The views of a scene show one set of named points, each view turned or mirrored, shifted and resized as a whole, with a little noise and some points left out.

Scene 1
View 1
K_748: [ -6   6 -22 -21 -30 -23   2 -13 -22  23   7  24   2  -5  30  15   7  16
  11  14 -11   3   5  -3   9   7  -9  14  -4  -2 -30 -10   6]
K_460: [ -6  -1  -9 -12 -25 -29 -14   0 -15  18  -3  29   7  -6  10   0   3  -1
  -1 -16 -18   5  17 -14  -8   6  -9  -9  -6  -3  -5  13  -6]
K_558: [ -7  -1  -3  -4 -11 -17   4 -12  -3  -2  -3  13   1   6   5   6  -3   7
   3  -9   2  14   2   3 -15   3  -9 -12   7  -8  14  15 -10]
K_444: [  1 -13   2 -18  -6 -14   5  -4 -11   5   7   8  11 -12   2   6  -3  -4
  -1  -2  -7   6   8  -7  -6   9   2  -5  -3  -2   6   2 -18]
K_806: [ -2 -19  -2 -13 -10 -24   1 -11   6   8   5  35  14   8  12   5   0   9
   8 -11   9  28   2  -7 -23   7   2   5   6   7  11   8 -15]
K_253: [ -8   9  -9 -10 -17 -15   0  -5 -22   7  -1   2  -2 -10   8   7  -2   3
  -1   1 -17  -4  10  -1   4   5 -14 -12  -4 -14  -4   6  -6]
K_232: [ -8   4  -7  -3 -19 -25 -11  -4  -9   6  -7  22   2   2   5   0  -1   2
  -2 -20 -11   8  14  -6 -13   4 -14 -18   1  -8   9  22  -8]
K_810: [ -1 -15   3 -12  -6 -16   4  -7   0   1   5  18  12  -1   2   4  -3   2
   1 -10   2  16   3  -5 -18   7   0  -6   3  -1  15  10 -18]
K_14: [-10  12  -6   0 -12 -15   1  -7 -14  -2  -8  -1  -7  -3   2   4  -4   4
  -3  -7 -11   0   9   4  -3   3 -18 -21   1 -18  10  18  -6]
K_687: [  1 -16   0 -22  -5  -9  17 -15  -7   2  12   5  10  -5   8  12  -2   4
   5  10   2  12  -1   0  -5   9   4   6   2   0   1  -8 -16]
K_13: [ -5  10  -3 -12  -8  -5  12  -8 -24  -3   2 -19  -4 -15   3  10  -4  -3
  -4   9 -16 -10   7   5  10   5 -10 -14  -2 -18   0   2 -11]
K_909: [  1 -16   2 -16  -4 -12  10 -10  -2   0   8  10  11  -3   3   7  -4   0
   3  -1   2  16   3  -3 -13   7   2  -2   4  -1  11   3 -20]
K_429: [ -8  14  -5  -6 -14 -12   0  -1 -26   1  -4  -9  -5 -14   2   5  -3  -3
  -6  -2 -22 -11  14   1   7   4 -17 -21  -5 -19   2  13  -7]
K_415: [ -5   3 -10 -15 -19 -19   0  -6 -18  12   2  13   3  -8  12   9   1   3
   1   1 -14   0   9  -3   1   5 -10  -4  -5  -8 -10   4  -6]
K_668: [ -8   1  -9  -9 -22 -27 -11  -1 -13  13  -3  24   5  -4   9   1   1   2
  -2 -15 -15   6  15 -10  -8   5 -10 -11  -4  -5   1  16  -7]
K_635: [ -1  -7   7  -8   0  -8   4  -1 -10  -6   1  -9   6 -14 -10   0  -7 -13
  -9 -10 -12   1  12  -4  -7   5  -3 -23  -1 -11  22  16 -23]
K_205: [  3 -16   0 -24 -10 -13   8  -6 -13  10  13   9  15 -16   8   8  -1  -4
   2   5 -11   5   8  -9   0  10   5   4  -5   1  -4  -7 -18]
View 2
K_13: [-18  10   7 -10  -6   0  -7  -5   6   8   0   4   5  17 -28   3  -4  -8
  -2   5  17  10  -1  28  14   1   2   1   2 -16 -11  19  -5]
K_748: [ -5   6  -6  13  -8  -5  12   7 -12 -16   5   0  -3  -6   4  -3 -14   5
   1  18  -6   9 -17  14  -7  -7  16  12  11 -28  -2  17  21]
K_810: [ 13 -10  -7  -1  13  -4 -15 -11  -3   5  18   9   4   7  -9   5  -2 -11
  -6  -8  20   8  -4   3  -4   0   0   6  12   4  -4 -15   0]
K_415: [ -6   6   3   1   0  -8   0  -3  -1   0  -1   1  -2   0  -9   3  -6  -2
  -4   2   6   6  -9  13  -3  -1  10   8   6 -12  -5   7   6]
K_429: [-18  15  14 -10   0  -6  -5 -11  14  10 -10   0  -2   9 -23   8  -2  -6
  -8  -6  12   5  -4  30   5   3   7   5   4 -10 -13  14  -7]
K_460: [  0   8   4   3  12 -17  -1  -9   6   1  -9  -3  -5 -10   3   9  -2  -2
  -7  -8   3  -1 -10   4 -15   0  15  12   6  -1  -4  -5   7]
K_909: [ 10 -10  -8  -3   8  -2 -14  -5  -9   4  21  11   8  10 -12   0  -4 -11
  -3  -1  22   9  -3   4   2  -1  -1   4   7   0  -5  -9   0]
K_253: [-12  10   6  -3   0  -5  -3  -8   7   5  -4   1  -3   5 -16   6  -4  -4
  -5   0   8   5  -6  24   0   1   8   8   9 -12  -9  12   0]
K_668: [  0   6   4   2  10 -12  -2 -11   8   2  -7  -1  -5  -7  -2  12  -2  -3
  -9 -10   4   1  -8  10 -14   1  12  12  11  -1  -6  -4   5]
K_232: [  4   4   4   0  13  -8  -8 -17  13   8  -3   2  -8  -2  -4  15   1  -6
 -12 -16   8   0  -9  14 -13   2   8  12  18   4 -10  -8   0]
K_635: [ -3  -1   3 -13  11  -5 -17 -11   4  14   6   6   9  16 -25   5   2 -16
  -6  -9  27   8   3  11   9   5   0   0   0   4  -8  -3 -12]
K_687: [  3  -6  -7  -2   2  -3  -8   1 -13  -1  19   9  10  11 -13  -5  -8  -9
   1   8  19  12  -6   5   8  -2   1   2   1  -9  -2   1   5]
K_558: [  9  -6  -3   1   7   1 -14 -14   7   7  16  10  -3  11 -11  10  -2  -9
 -10 -10  15   8  -6  18  -6  -1  -1  10  24   1 -11  -6  -1]
K_205: [ -1  -2  -4  -4   6 -10  -6   3 -15  -3   9   3  11   5 -11  -4  -5  -8
   2   8  19   9  -4  -2   5   0   8   1  -9  -8   0   0   4]
K_14: [ -6   7   7  -5   3   0  -9 -15  17  11  -1   4  -6  10 -19  13  -1  -7
 -10 -10  12   5  -4  30  -1   2   3   7  19  -5 -14   6  -5]
K_444: [  2  -3  -2  -6   8  -9  -9  -5  -6   4   9   4   8   7 -14   1  -2 -10
  -3   0  19   7  -3   3   3   0   3   3  -1  -3  -4  -4  -1]
K_806: [ 24 -15 -14   9  13  -4 -12  -7  -9  -1  25  11   0   0   4   4  -4  -8
  -7  -6  13   7 -10  -3 -14  -3   3  11  19   6  -2 -20   9]
View 3
K_687: [  6 -16 -11  -3  -4  11  22  16   7   1 -11 -11 -12   9  12 -10 -11   2
   9   8   0  -5   2   1   8  10   6  12   9   7  -6   8   1]
K_806: [  8 -15 -12  -4  -9   6   4  20   4  -3 -18 -13 -12  20  -7  11  -3  23
  26   5  15   0  14  15  18  -3  10  -2   6  -4 -11   6   5]
K_14: [  4   1  -5  -4  13   2  -3  15  11   7   5  -2   1 -11  -2 -15   6  -4
   6   3  19 -13   4   9   7  21   3   3  -1  -1 -20  -8  -8]
K_558: [  3  -8  -9  -7   3   3  -2  20  11   4  -6  -9  -4   5  -4  -5   1   5
  18  -1  21  -6  11  14  12  14   9   3   1  -6 -17  -2  -5]
K_444: [  8 -21  -9   4   1   7  11  14   7   1  -8  -7 -12   6   4  -9  -5  10
   7   9   2 -10   0   1   7  10   5   2   6   4 -11   1  -3]
K_460: [ 11   1  -6   9   6   2   1  10  -1  -1  -3   3  -4  -2 -11   3   7  17
   5  19  10 -16   3  13  12   0   1 -11   2  10 -10  -7   9]
K_810: [  9 -22 -11  -1  -2   5   3  18   9  -1 -13 -12 -12  13  -3  -1  -3  15
  17   2  13  -5   7  10  12   8   9  -2   4  -3 -16   2  -4]
K_909: [  7 -24 -10  -3  -3   8  10  17  10  -1 -12 -14 -13  13   4  -7  -8   9
  15   2   8  -4   6   5  11  10   9   6   7  -1 -13   6  -4]
K_205: [  9 -20 -10   5  -3   9  21  13   2   0 -10  -9 -13   8   8  -8  -9   9
   4  14  -4 -10  -1   0   8   5   4   4  10  11  -6   6   4]
K_415: [  6   6  -7   0   5   6  13  12   3   5   0   0  -3  -5   0  -6   1   2
   5  15   6 -11   3   7   9   8   1   4   5  12  -6  -1   5]
K_668: [  9   2  -5   6   7   2  -1  12   2   0  -2   3  -2  -3 -10   0   7  14
   7  14  13 -15   5  14  12   4   1  -7   1   6 -13  -7   4]
K_253: [  5   3  -5   1  10   5  10  12   5   7   4   0  -1 -11   2 -14   2  -4
   1  13   9 -14   0   6   5  15   1   4   2   9 -11  -5  -1]
K_429: [  3  -1  -3   0  16   4   3  13  11   9   9   0   0 -16   5 -25   3 -11
  -2   8  11 -16  -3   2   2  26   1   5  -1   4 -17  -8 -11]
K_635: [  9 -32  -7   8  10   2  -1  15  14   3  -3 -10 -12  -1   2 -22  -2   5
   2   4   7 -16  -7   0   2  22   6  -2   1  -2 -25  -7 -17]
K_232: [  8  -2  -7   2   9   0  -9  14   7   1  -2  -1  -2  -2 -12  -1  10  12
  12   8  19 -14   7  17  13   8   5  -9   0   0 -19  -9  -2]
K_13: [  3  -5  -6  -1  12   7  15  15  11   9   7  -5  -2 -12  12 -26  -4 -14
  -3   8   5 -12  -4  -3   1  27   2  13   3   7 -13  -2  -9]
K_748: [ 3 25 -7 -6 -2 10 31 11 -5  4 -2  3  1 -3  4  5 -3 -1  8 19  3 -5 11 10
 12 -3 -2 12 11 21  9  8 23]
View 4
K_232: [ -3  -1   2  -6 -12  -7  -6 -24   2   0  12  -8  19  -7  -7   9 -11  -2
  -5  -2  -7   4 -18   7  10   7   2   8 -19  13  13  23   0]
K_909: [ -4  -7  11   2  21  -3   2   5   8 -11   2   2  20   3 -11  19  -4  -3
   0   9   3  -5   3  19   5   3  -4  15 -27  -6   0  25   3]
K_810: [ -5  -2   6   2  16  -4  -1  -2  10  -9   5   3  22   4 -11  18  -7  -4
   1   5   0  -2  -2  19   8   1  -2  15 -29  -3   0  27   4]
K_415: [ -6 -11  12 -14   0  -4 -12  -2  -4  -6  -4 -13   5  -7  -8  11  -5   4
   1  12  10  -5  -1   1   0  12   4   2  -6  10  16  17  -3]
K_14: [  2  22  -2  -2 -15 -12 -16  -9   4  -6  10  -8   4  -3 -13  11 -20  -1
   2  10   2   4  -8   3   4   1   8   9 -10   6   9  15   4]
K_687: [ -6 -12  17  -4  24  -2  -4  15   3 -13  -7  -3  11   2 -11  19  -4   0
   6  17  13  -8  11  14  -2   6  -1  10 -17  -5   4  20   1]
K_429: [  3  20  12   1 -19 -17 -16  -2  -7 -12   3 -22  -1  -8 -16  14 -18   1
   4  17   8   4  -3  -4   4   9   6   7   0   8  15  10  -4]
K_460: [ -8 -19  13 -12  -6  -3  -4 -20  -6  -3   3 -14  18 -11  -6   9  -3   2
  -7  -2  -2   0 -14   1  10  17  -3   1 -13  18  20  24  -6]
K_635: [  2  21  17  22  -1 -19   3   2   0 -20   7 -15  17  -2 -22  24 -13  -4
  -2  10  -3   6  -2  13  17   5  -7  19 -19  -3   4  16  -2]
K_444: [ -5  -9  18   3  13  -5   0   4   1 -13  -2 -10  16  -2 -13  18  -5   0
  -2  12   5  -3   4  12   8   9  -5  11 -19  -1   6  21  -2]
K_13: [  2  20  13   3  -5 -14 -17  14  -4 -17  -4 -17  -4  -3 -18  18 -17   3
  10  24  15  -2   7   1   0   4   7  10   0  -1  11   8  -1]
K_205: [ -8 -19  24  -2  21  -2   2  12  -4 -14  -9 -12  14  -5 -12  18   0   2
   1  13  10  -7   9  10   5  13  -5   8 -15   0  10  20  -4]
K_558: [ -2   6  -3  -6   5  -4  -8 -11  13  -3  10   4  17   3  -8  13 -13  -1
   2   5  -2   0  -7  14   4  -3   5  12 -23   1   1  25   6]
K_748: [-12 -36   7 -38   8  10 -21   3  -4   3 -12  -8  -1  -7   1   4   0   8
   8  16  21 -16   7  -5 -15  13   9  -9   2  14  21  19  -2]
K_668: [ -6 -11   8 -11  -9  -4  -5 -19  -2  -3   5 -12  16  -9  -7   9  -7   2
  -6   0  -2   0 -13   2   8  13  -1   2 -13  16  17  21  -2]
K_806: [-10 -26   3 -13  26   7   3 -13  13  -1   5  10  30   2  -3  12  -1  -2
  -4  -3  -3  -6  -5  23   5   3  -4  11 -35   1   0  35   5]
View 5
K_14: [  9   0  -2   1 -11  -3   9 -10 -10  -2   6  18   2   2  -3  -5   1  -4
   1  -7   6   5  14   1  -2  -1  -8   5  -6  -6  -4  -2  11]
K_810: [ -1   2   3  -6  -5  -3   0   6  -2   2  -1  11  -2   1   3 -15  -2   1
   1  -3  -6   0   4  -3  -9  -3 -10   7 -12   3  -7  -8  13]
K_253: [  9   2   4   3 -10  -4   8 -10 -12  -2   7  14   3   2   0   0   1  -3
  -2  -6   8  -4   7   2  -1  -1  -3   0  -5  -1  -6  -1   7]
K_429: [ 14  -2  -1   1 -14  -6  10 -16 -16   0   7  15   4   1  -6   0   1  -4
  -3  -8  13  -1   9   2   1   1  -3   1  -6  -1  -3   1  10]
K_13: [ 12  -1   5   6 -20  -6   6 -18  -7   4   8  12   3  -4  -3  -4   1  -6
  -7  -5  11  -5   7   0   3  -1  -2   3  -6   4  -5   4   9]
K_444: [  5   1   4  -3  -7  -7   2   0  -4   4   1   8   0  -1   2 -10  -1   1
  -4  -4   0  -6   0  -3  -6  -1  -6   3 -11   8  -7  -5  11]
K_635: [ 11  -5  -5  -7 -12 -10   4  -8  -7   7   3  11   0  -2  -9 -14  -2  -2
  -5  -7   4   2   4  -6  -4   1  -8   8 -15   6   0  -3  19]
K_909: [  0   2   6  -2  -9  -5   0   3   1   4   1   9  -1  -2   5 -16  -3  -1
  -2  -2  -5  -3   2  -4  -6  -3  -8   7 -12   7  -8  -6  13]
K_232: [  6   3  -3  -6  -3  -2   8  -1 -14  -3   2  19   1   6  -3  -5   0   1
   5  -7   2   5  12   1  -6  -1 -10   3  -7  -7  -5  -6  11]
K_415: [  7   5   4   0  -5  -4   6  -4 -15  -3   3  13   2   4   1   0   2   0
   0  -5   5  -6   4   3  -4   0  -3  -2  -5   0  -9  -3   6]
K_460: [  6   6   1  -8   4  -3   6   5 -19  -5   0  13   2   8   1   1   2   4
   4  -6   3  -5   1   2  -9   0  -5  -4  -5  -1  -9  -7   6]
K_558: [ -1   4   2  -2  -8  -2   5   0  -2  -1   2  17   0   2   3 -12  -1  -1
   4  -4  -4   5  12  -1  -6  -3 -12   8  -8  -4  -7  -6  11]
K_748: [  0  12  20   9  -6   0   5  -1 -10  -8   4  10   3   3  15   7   1   0
   2   1   2 -17   1   6  -2  -4   2  -8   4   1 -19  -1  -6]
K_668: [  6   4   0  -6   1  -3   6   2 -18  -5   1  15   2   8   0  -1   1   3
   3  -6   3  -1   4   2  -8  -1  -6  -2  -6  -3  -8  -7   8]
K_687: [  1   3  11   3 -12  -6   0  -1   3   5   2   6   1  -4   7 -10  -3  -2
  -5   0  -2 -10  -1  -2  -4  -2  -3   4  -9  10 -11  -2   9]
View 6
K_253: [  7   1  11   0  -4  -1  -2   2  -3  -1   4   8   0  -4   4 -16   7 -11
  11   7  -8 -10   2  -5  16   3  -6  -5  -2   2   2   6  -2]
K_810: [  7  -1  -3   5  -7 -11  -5 -17  -5  10  -7  -5   4   1  -6   0   0  -5
   7   2  -9 -12  17   5   0   2  11   9   0   4   0  -5  10]
K_205: [ -4  -6   2   0  -6  -3  -3   2 -10   1 -10 -10   4  -1   0  -8  -2   1
   3   1 -18  -2   4   9  13  -6   8   6 -10   2  -2   7   8]
K_558: [ 15   0   3   3  -6  -9  -9 -17  -1  10   2   7   2  -1  -3  -5   6  -6
   9   5  -4 -17  16   1   1   6   4   4   6   4   3  -7   6]
K_429: [  8   6  15   1  -8   1  -5   2  -6   2   2  12  -3  -6   7 -19   8 -20
  14   6  -5 -12  -3 -11  22   8  -6  -1   1   5   3  13  -8]
K_668: [  4   0   1   4   3  -4   7  -8   1   4   4  -7   1  -4  -3  -5   6 -20
   9   5 -11  -7  11  -7   3   5  -9  -9   0   4  -4  -2  -3]
K_806: [  7  -9  -7   4   0 -13  -2 -20   0   8  -3 -12   6   2 -10   6   1   2
   2   0 -14 -11  25  11 -10  -1   8   4   0   1  -3 -15  15]
K_14: [ 13   6  11   2  -7  -3  -7  -9  -2   5   5  14  -1  -3   3 -14  10 -16
  15   6  -1 -16   5  -8  13  10  -3   0   7   6   4   3  -4]
K_232: [  9   4   2   4   1  -8   4 -16   2   7   5  -2   0  -4  -4  -3   7 -22
  11   5  -5 -12  14  -9   1   9  -5  -4   5   5  -2  -4  -2]
K_635: [  3   9   3   7 -16  -7  -9  -9 -12  13 -12   5  -2  -3   2  -8  -2 -21
  14   3  -4 -14   1  -8  16   7  13  19   2   9   2  14  -1]
K_415: [  4  -5   7   0   0   0   0   2  -2  -3   4  -1   2  -2   2 -13   6  -7
   7   5 -13  -6   5   0  12   1  -6  -7  -5   1  -1   2   1]
K_460: [  0  -2  -1   2   6  -4  12  -6   0   1   3 -12   1  -4  -4  -4   4 -20
   7   3 -13  -4  10  -6   2   3 -10 -10  -2   3  -5  -1  -3]
K_909: [  6  -4   0   3 -10  -9  -9 -11  -8   7  -8  -2   4   1  -3  -5  -1   2
   6   2 -11 -12  12   8   5  -1  15  13  -2   3   0  -2  12]
K_13: [  8   2  17   0 -13   3 -11   6 -10   0  -1  15   0  -3  10 -22   6  -6
  13   7  -5 -11  -5  -2  26   3   2   5  -1   3   3  13  -1]
K_444: [  0  -3   2   2  -8  -6  -5  -4  -9   6  -9  -5   3  -1  -1  -7  -2  -6
   7   2 -13  -8   6   3  10   0   9   8  -5   4  -1   5   7]
K_748: [  8 -16  10  -8  12   3   7  11   3 -17  14  -7   6   0   2 -15  10  14
  -1   5 -21   2  10  13   9  -7 -18 -25 -12  -5  -2 -12   5]

In a view up to two points have been moved. Name them for each view, in the order of its rows, or write -.
view 1 -> K_687
view 2 -> K_635
view 3 -> K_429
view 4 -> K_810
view 5 -> K_232, K_415
view 6 -> K_748

Scene 2
View 1
K_276: [  7   1  -5   5  -7  -1   0  -8   5   0   6   9   7   3  14 -11  11  -8
  -5  -7   0  -4   4   3   7  -9  11   1  -2  -6  -6 -16 -10]
K_31: [ -2   6  -3  -1 -11  -7  11   1   0   9  -6  14  18   0  10  -6   3   5
  -1   5 -20   3  -1  -5  -3 -26   6   5 -10  -9  -8 -15   3]
K_772: [  6  13  -8 -13  -6  -5   5  -8  -8   9  -2  12  14  10  12  -5  10  -3
   8  -7 -17  -3  -1  -5   2 -25  11   7  -2 -11 -14 -19   5]
K_213: [  5  10  -5   4  -6  -2   5  -6   2   6   0   8  19   7  14  -5   9  -3
  -1  -2 -12  -9   4   6  -2 -12  12   7   2  -7  -3 -19  -1]
K_786: [ -2   8  -4  -5 -10  -9  12   1  -3  11  -8  15  19   3   9  -5   3   5
   3   4 -25   4  -2  -7  -4 -30   6   6 -11 -10  -9 -16   6]
K_530: [-23   5   2   0 -12  -6  13  16   6  14 -17  29  26 -15   7 -11   0  12
 -11  15 -32   9   7 -13   6 -32  13   0 -28  -3 -17 -24   3]
K_473: [ -1  -9  -1  20 -15  -3   4   4  15   1   3   9  11 -11  10 -14   2   1
 -18   7  -5   5   3   4   0 -10   5  -3 -13  -3   1 -11 -12]
K_561: [  9  -2  -3  12 -16  -9  13   0   3   8   0   1  14   2   7  -4  -1   5
  -2   6 -17   7  -6   2 -17 -22  -1   3  -7 -10  10  -3  -1]
K_148: [ 15  -2  -6   1 -13  -7   6 -10   0   3   6   2   4   9  11  -7   5  -3
   1  -5  -7   5  -7   0  -7 -20   1   2  -1 -12   0  -5  -3]
K_80: [  5 -23  -2  15 -17  -3  -1  -2  14  -5  11  10  -6 -10  10 -18   4  -4
 -20  -2   8  15  -3  -4  10 -13   2 -11 -16  -6  -5  -3 -18]
K_672: [ 10   4  -6  -4 -15 -12  15  -2  -5  12  -2   4  14   8   7  -3   1   5
   6   3 -23   7  -9  -4 -15 -31  -1   7  -6 -14   1  -5   7]
K_937: [ 19  19  -9 -11  -8 -10  12 -13 -14  12   0  -1  18  23  11   2   8   0
  19  -5 -22  -7  -7   3 -17 -25   5  15  10 -17   1 -13  11]
View 2
K_80: [  3   8  -7  19  11   1  -4   6   1  -8   3   8  -9  -3 -15   7   1   7
  -5   6   6   2   8  -7  -2   5   3  10  -4   4   3   1  -1]
K_772: [ -8   2  -9   6   0   5   6   0  10  -1   7   9   8 -12 -10  -5  -6 -11
 -13  -9   8  -8 -14  -2   1   2   0  -2  -7  -3  -2   5   2]
K_148: [ -3   5   0   5   2   1   3  -3   4  -2  11   7   1 -10 -14   2  -5  -3
  -9   0   6  -2  -3  -2   5   3  -2   3  -3   3  -1   5   0]
K_786: [ -7   1 -13  -1   0  10   4   4   7  -4   1   7   3 -14 -10   4  -4  -7
 -14  -5  10  -6 -14   1  -3   3   1  -2  -4  -1  -4   1   5]
K_561: [ -6   6  -5  -6   2   4   2  -5   2  -6   6   3  -2 -14 -10  10  -2  -3
 -10   0   7  -1  -3   1   2   5  -3   2   3   5  -2   3   4]
K_672: [ -7   1  -3  -7  -2   7   5  -2   4  -2   6   6   2 -15 -12   6  -6  -5
 -13  -1   8  -5 -12   1   2   3  -4  -1   0   5  -5   2   4]
K_276: [-3 10 -7 15  9 -2  1 -2  7 -4  8  6  3 -7 -9 -2  0 -6 -7 -9  5 -2  0 -5
  1  4  1  3 -6 -2  4  6  0]
K_937: [-11   3   2  -6  -3   2   8 -11   8   2  15   6  12 -17 -10  -4  -8 -14
 -15 -11   6  -7 -15   1   8   2  -6  -4  -2   0  -4   7   3]
K_31: [ -6   3 -13   1   1   8   3   3   6  -4   1   6   1 -12  -9   5  -2  -6
 -13  -5   9  -5 -10   0  -3   4   1  -1  -4   0  -2   1   5]
K_213: [ -7   9  -9   5   5   1   3  -5   8  -4   8   3   5 -10  -6   0   0 -11
 -10 -13   5  -3  -6  -3   1   4   0   0  -4  -3   3   6   3]
View 3
K_148: [-7  2  3  1  8 -2  4 -7  4 -7  0 -3 -1  5  2  4  2 -7 -7  4  3  3 -5 -2
 -7  0 -2 -4  4  0 -2 -9  8]
K_213: [ -1  -3  -2   6   7   1   2  -9   3  -8  -2   1  -1   8   3   7   5  -3
  -6   0   3   9  -5   0  -8  -2  -3   3  -2  -1  -5 -10  -5]
K_530: [-13  -5  -8  16   7  -8  -6 -25   9  -8 -12   6  -7   6   4   1   5  -6
 -13   9  -5  21   3 -10   1  -1 -13  19   3   2   3 -14  -2]
K_937: [ -1  -4   3   0   8   2   8  -5  -2 -20   0   2  -8  10  10   8   7  -7
 -10  -2   7   3  -1   7 -10  -2  -4  -1   6  -1 -11 -19   4]
K_473: [ -9   2   0   3   5  -5  -3 -13  11   2  -1  -2   4   2   0   2   1  -2
  -3   8  -3  12  -6 -10  -3   1   1   3  -2  -1   7  -3  -3]
K_561: [ -8   2   4  -2   5  -5   2 -10   7 -11   2   0  -3   4  10   1   4  -4
  -7   9  -2   9  -1  -5  -5   2   1   1   4  -1   2 -12   3]
K_786: [ -8  -3  -2   8   8  -4   0 -15   4 -12  -6   3  -8   7   7   3   6  -7
 -12   6   1  11   1  -3  -4  -2  -9   8   5   1  -3 -15   4]
K_80: [-13   6   0   4   7  -6  -3 -13  10   9  -3  -6   4   1  -8   1  -3  -5
  -3  10   0   7  -9 -12  -3   0  -1  -3   0   3   8   1   8]
K_672: [ -8   0   3   2   6  -6   2 -12   5 -14  -2   2  -6   6  10   1   4  -7
 -10   8  -1   9   1  -3  -5   1  -5   3   7   0  -1 -15   6]
K_31: [ -9  -3  -2   8   7  -3   0 -15   6 -10  -5   2  -5   6   5   4   5  -6
 -10   5   0  12   0  -4  -4  -1  -8   8   3   1  -1 -14   1]
K_276: [-4 -1 -2  6  8  1  1 -9  5  0 -2 -3  2  5 -4  6  2 -4 -4  1  4  7 -8 -3
 -8 -3 -3 -1 -2  0 -3 -5  0]
View 4
K_530: [  4  -7  -4  -5  -9   8   3  -4  21  10  -3  21   8  -1  10   1   3  19
  22   0  -2 -12   7  -6  -7  -9   5  13  22  10  -5  -4  10]
K_276: [  5   1   0   6   9   5 -17  -4   9  -1  -6   3   5  -3   9  -3 -12  10
  12  -5   6 -10   0 -10 -11  -1  -1  14   0   3   9   3   0]
K_772: [  3  -1   5   2  -4   6  -9  -4  15  -1  -5   7   2   2   5  -1  -8   7
  16  -4   6 -21   1 -11 -13 -10   3   9  -3  -4   1  -3  -1]
K_561: [  7   1  -2   4  11   4 -10  -4   9   7   0   9  12   6  -2   0  -5  11
   9  -3   1  -7  -6  -8  -6 -17   7   2   3   7   1   4   3]
K_213: [  6   0  -2   9   3   8 -11  -5  11   1  -1   8   5   1   4  -4 -12  12
  13  -3   4 -13  -2  -8 -12  -7   2  11   1   0   6   2  -5]
K_473: [  8   1  -6   4  16   5 -14  -3   8   5  -3  10  12  -3   9  -3  -7  15
  12  -3   0   0   0  -8  -7  -5   0  13  12  14   6   7   5]
K_672: [  4  -1   2   0   3   4  -6  -3  11   6  -1   9   9   6  -3   1  -3   8
  11  -4   2 -15  -4 -11  -7 -20   8   0  -1   1  -1   0   4]
K_80: [  6   1   1  -3  23   0 -21   0   7   1  -9   5  12  -7  14   1  -6   9
  12  -7   3   2   1 -12  -5  -2  -1  14   8  16   7   8  14]
K_148: [  5   1   4   2  12   2 -16  -2   8   1  -5   3   9   1   2   1  -8   6
   9  -6   4 -11  -4 -12  -8 -12   4   5  -5   3   5   3   4]
K_937: [  4   1   4   8  -3   7  -8  -5  12   1   0   3   3   9  -7  -1 -11   4
  10  -5   5 -23  -7 -10 -12 -19   8   0 -13 -10   2  -1  -8]
K_786: [  3  -3   1   0  -3   7  -4  -4  15   5  -2  12   7   2   3   0  -2  11
  16  -3   2 -16   1  -8  -9 -14   6   6   5   2  -1  -2   4]

In a view up to two points have been moved. Name them for each view, in the order of its rows, or write -.
view 1 -> -
view 2 -> -
view 3 -> K_672
view 4 -> -
